Each row is a point on a tangle of strands that fork and nearly touch. The rows are in no order.
In the rows, 128 means zero.
Points whose rows are less than 92.9 apart are linked; no others are. Some points are linked to none.
<639>: [126 136 115  99 126 142 102 101  93 117 112 165 147 167 149 102 148 155
 141 161]
<1017>: [126 150 134 138 133 181 161 167 165 109  66  77 150 133 141 139 109 102
 164 156]
<1107>: [157 157  86 115 169  96 109  89 147 150 108 119 104 134 125 113 142 130
 100 137]
<934>: [117 102 186 115  86 144 145 173 120 146 119 154 176 155 155 162 129 113
 140 132]
<333>: [147 129 114 161  85 162 126 164 116  79 150 116 139 131 117 133  60 168
 169 118]
<55>: [108 111 156 116 122 152  78 232 168  94  99 128 122 173 146 149 103  99
 170 173]
<725>: [164 123 125 145 110 137 167 119 117 112 159 141 144  99 124 119 111 139
  91  97]
<914>: [173 147  98 132 125 123 125 115 137 108 144 147 125  99 126  81 115 123
  84 109]
<234>: [118 127 155 168 176  80  70 124 121 111 190 118  82 122 123 122 180 108
  50  77]
<368>: [115  85 147 100 110 121 136 120  88 139 141 185 180 159 126 157 155 131
 128 139]
<613>: [102 104 182 102  73 133 163 134 106 170 107 168 193 123 139 163 133 100
 134 105]
<547>: [102  86 136 133  94 118 166 156 120 131 191 129 155 123  98 123 108 169
 160 112]
<424>: [139 166  80 115 148 131 101 119 170 144  61  82  79 104 166 122 123 137
 120 154]
<209>: [ 99 132 136 181 162  80  73 155 134 127 204  84  68 125 121 108 143 131
  69 103]
<779>: [105  98 143 142 101 106 182 108 136 174 161 132 150  95 118 103 142 124
 134 120]
<529>: [100 128 151  90 108 146 109 145 136 128  72 153 185 200 138 171 167  96
 144 171]
<1088>: [128 140 105  72 129 166  96 188 152 118  54 123 137 138 165 143 133 142
 164 182]
<6>: [141 147 101 138 172 127 154 117 157 147  91  80 131 141 139 145 118 118
 129 148]
<235>: [144 122 169 151  91 146 184 124  85 122 153 140 148  93 139 132 100 142
 107  70]
<748>: [ 98 110 127  77 134 122 115 141 133 143 105 151 171 193 111 152 163 122
 153 179]
<892>: [115  92 157  94 126 103 156 117  70 121 158 181 161 117 129 139 156 150
 134  52]
<576>: [160 136  95 163 104 148 133 139 124  87 174 112 105 120  79 105  84 173
 187 124]
<294>: [117 107 163 121 128 123 155  79  70 118 155 169 137  93 140 114 184 144
 126  60]
<1026>: [118 119 128 134 117 133 167 115 150 150 122 121 168 113 127 114 127 103
 128 153]
<509>: [140 129  89  99 124 171 109 177 158 124  78 114 108 109 134 122 111 156
 178 203]
<863>: [126 115 118 160  98 132 180 140 158 134 149  89 145 134  86 144 100 140
 162 133]
<399>: [126 138  96 127 142 139 130  98 108 132 123 116 121 149 161 107 127 160
 124 162]
<677>: [148 110 100  63 150 124  52 174 111 111 108 168 112 135 125 123  98 153
 170 166]
<85>: [141 140  79 169 105 155 128 135 171 107 122  68  97 107  87 125  80 141
 172 163]
<311>: [144 145  90 138 147 137 123 128 131 120 148 105  72 111 125  84 110 180
 150 155]
<535>: [108 137 124 156 130 119 170 118 186 154 131  79 132 120 121 104 128  97
 120 141]
<626>: [133 124 182 133  92 137 163  94  73 143 132 172 158  75 144 143 123 100
 102  61]
<801>: [ 97 129 186 193 140  89  77 124 116 131 182 123 101  96 141 139 162  95
  42  67]
<174>: [120 137 168 175 149  82  96  66 124 146 158 137 106 113 140 142 167  84
  55  68]
<511>: [112  99 121  84 131 119 136 193 155 146 124 137 156 167 104 122 135 131
 160 181]
<1077>: [150 119 101 117 132 146 125 143 129 117 137 152 115 122 114  98 127 142
 134 194]
<895>: [133 114 121 112 100 136  88 226 157 103 136 121 119 157 113 128  72 164
 200 141]
<963>: [134 139 116 176 153 113 139  98 120 111 166  89 106 117 137 126  94 135
  97  88]
<434>: [130 158 125 194 130  97 107 135 159 116 167  89  91 110 128 115 100 129
  67  88]
<285>: [101 114 154 130 134 112 148  63  88 108 153 169 103  82 131 124 208 117
  89  24]
<749>: [118 103 117  72 158 117  79 162 107 116 126 153 141 173 124 118 104 130
 168 158]
<713>: [142 122  99 123 151 133 129 153 105 110 150 117 113 147 121 113  98 187
 169 141]
<896>: [105 108 123 144 156 107 147  74  96 142 176 128 109 125 137 131 166 141
  91 111]
<1057>: [107 105 174 110 115 144 135 187 133 144  99 136 171 200 149 194 143  95
 131 158]
<930>: [151 128  94 136 120 155 137 154 153 116 108 104 119 116 120 121  92 143
 156 179]
<1043>: [136 130  99 135 156 113 146 116 108 105 172 102 119 128 111 108  98 170
 136  92]
<309>: [101 126 138  72 147 146  55 208 163 106  60 132 117 166 151 149 133  90
 193 173]
<1010>: [113  87 141 109 101 110 145  78  93 153 132 188 168 113 109 156 170 110
 118 121]
<860>: [122 133 141 115 105 150 111  80 114 132  79 171 178 184 129 144 163 104
 146 174]
<207>: [121 133 106 107 141 154 118 190 173 103  75  78 124 129 103 132  87 126
 215 157]
<732>: [108 135 107  62 153 139  80 139 140 128  61 137 125 146 117 103 143 120
 197 189]
<854>: [137 151  83 105 159 126  89 124 144 144 115  95  41  83 109  77 110 159
 152 170]
<485>: [109  99 129 102 124 131 101 155 103  95 142 153 173 170 148 126  92 130
 139 133]
<743>: [125 155 147 106 141 177 129 160 131 112  48 109 168 151 152 146 106  85
 158 157]
<513>: [139 154  88 135 163 105  78 120 164 136 129  93  54  95 114  85 110 123
 110 154]
<148>: [121 126 166 159 145 105 113  77 105 112 164 148  94  85 128 126 194  94
  58  34]
<436>: [ 88 119 182 187 111 101 117 108 110 146 162 130  88  57 154 149 149  89
  57  56]
<966>: [118 148 150 197  95 110 138 116 141 134 178 102 110  88 143 122 116 114
  54  64]
<727>: [100  97 189 114 100 120  90 176 125 130 122 163 152 213 164 187 141  83
 127 144]
<421>: [148 149  81  93 143 110 112  81 139 140  75 142 146 158 110 134 147 120
 119 159]
<819>: [ 91 112 105 108 132 151 133 181 132 117 109  95 141 174 147 146 105 163
 167 178]
<157>: [159 157 101 168 138 111 123 135 182 139 123  78  85 114 134 126 101 129
  83 124]
<484>: [ 99 122 132 179 135 107 123  95 137 133 182 110  95 100 130  83 141 110
  84 124]
<775>: [108  94 171 130 111 143  82 208 140 105 127 154 132 189 165 166 104  85
 137 165]
<69>: [113 138 138 160  95 166 187 161 157 128 111  71 155 137 125 148 105 131
 159 145]
<632>: [149 131 107 139 157 111 149 124 133  99 197 117  69  96  83  93 148 143
  85 101]
<217>: [174 154 154 108 129 137 127 115  98 127  96 172 171 163 151 146 123 131
 122 122]
<987>: [146 147  93 160 141 126 139 125 130 105 193 102  51 116  85  87 123 167
 123 129]
<909>: [137  98 127 161 113 127 185 123 120 116 202 125 105  77  83 135 137 160
 124  82]
<640>: [101 124 116 131 132 116 140  60 100 149 134 139 141 152 147 122 156 136
 105 144]
<870>: [140 131 111 129 174  82 127  99 136 146 181 130  82 121  94 100 166 125
  78 122]
<383>: [172 155 139 133 144 143 144 110 120 132  93 125 161 142 154 134  86 116
 116 121]
<853>: [140 148 126  80 117 137  65 137 107 115  77 174 156 181 158 116 131 140
 161 158]
<171>: [123 138  93  73 184 135 104 133 149 149  72  99  96 117 112 107 127 131
 194 183]
<916>: [112 114 166 154  76 162 190 148 118 143 132 106 169 117 135 165  91 126
 146 118]
<880>: [142 151 130 167 129 116 159 104 140 166 137 110 117 130 154 143 145 128
  61 114]
<341>: [119 127 128 127 108  95 144  63 132 160 131 162 161 109 111 129 163  97
  91 106]
<1116>: [158 120  97  84 118 137  83 200 128 109 137 146 115 125 113 107  82 179
 165 151]
<935>: [115  78 138 134 107 140 165  95  89 129 164 170 146  83 126 143 151 123
 107 122]
<780>: [142 125 114 137 108 141 110 186 137 101 151 116 112 130  79  96  77 165
 217 146]
<213>: [127 142 136 135 118 148 133  58 128 145  83 151 163 143 125 138 157  77
 112 158]
<645>: [155 119 137 149 148 114 171 107 122 117 187 136  95  88 105 126 167 135
  81  66]
<676>: [169 158 112 112 140 122 126  85 110 105 142 166 125 119 125  81 168 141
  88  88]
<308>: [123  96 131 168  73 124 187 130 125 138 184 115 131  96  91 145 111 160
 146 109]
<106>: [115 146 175 183  96 127 157  98 101 154 151 111 104  69 167 138 113 104
  63  58]
<1059>: [140 130 165 118 140 133 116 188 115 122 106 133 159 196 168 152  98 140
 162 130]
<208>: [143 110 112 120 184 111 134  77  90 115 161 133 117 146 107 126 146 140
 115 118]
<450>: [102 100 158 161 106 109 175 100 119 158 163 153 121  48 127 125 138 122
 126  74]
<237>: [157 172 115 155 148  86 114 112 162 149 117 107 106 133 141 120 139 114
  69 114]
<255>: [110 137 149 127 103 152 180 116 137 149  91 106 174 135 147 148 116  89
 109 135]
<7>: [146 141  97  94 141 145 124 138 142 132  67 134 151 146 137 141 141 129
 138 184]
<763>: [117 137  91  84 162 144 110 150 171 138  70  65  76  78 110 119 107 143
 200 168]
<915>: [130 125 156 146 119 110 155  73 113 153 145 154 138  80 139 124 151  98
  88  74]
<245>: [ 99 117 117  67 158 147  84 203 157 110  69  96 123 134 128 137 106 123
 221 164]
<838>: [143 171  74 104 156 106  74  82 168 153  63 109  87 129 134 130 154 108
 114 163]
<371>: [175 160 148 123 130 132 141  89 100 124 119 171 153 141 145 107 149 135
 108  92]
<783>: [163 186 134 139 123 109 118  52 117 141 101 164 147 148 128 128 156 114
  85  97]
<318>: [140 157 140 132 118 118 127  37  86 118 125 166 139 129 124 145 164 111
  64  58]
<636>: [127 146  72 128 125 157 119 149 188 123  82  59  70  77 114 128  96 144
 173 169]
<563>: [112 137 168  99  94 140 161 108 118 163  76 144 202 161 137 168 143  87
 131 122]
<243>: [144  96 125 110 151 124 135 118  82 114 159 168 141 151 113 133 145 148
 126 141]
<965>: [109 100 145 129 107 138 143 173 114 117 158 128 164 159 134 126  91 157
 167 129]

Follow the links from the first point to the second, and from the first to the third. Name the last point that the two ways share.
<965> / <763> / <436> | <434>
<640> / <783> / <1026> | <915>
<779> / <639> / <318> | <915>
<915> / <775> / <213> | <1057>
<209> / <513> / <895> | <311>
<1116> / <1088> / <743> | <308>
<157> / <743> / <895> | <308>
<234> / <863> / <636> | <434>

A fork is a point with three links. Follow the links from the first point to the second and name the forks in between, in order.
<966> / <895> | <434> <311> <632> <308>
<308> / <85> | <632> <311> <434> <237> <1107> <930>
<208> / <934> | <1010> <915> <1026>
<485> / <1077> | <308> <632> <311> <434> <237> <1107> <930>
<801> / <732> | <434> <237> <1107> <930>
<171> / <174> | <930> <1107> <237> <434> <801>
<399> / <511> | <1010> <915> <1026> <1057> <529>
<987> / <636> | <311> <434> <237> <1107> <930>
<914> / <208> | <915> <1010>
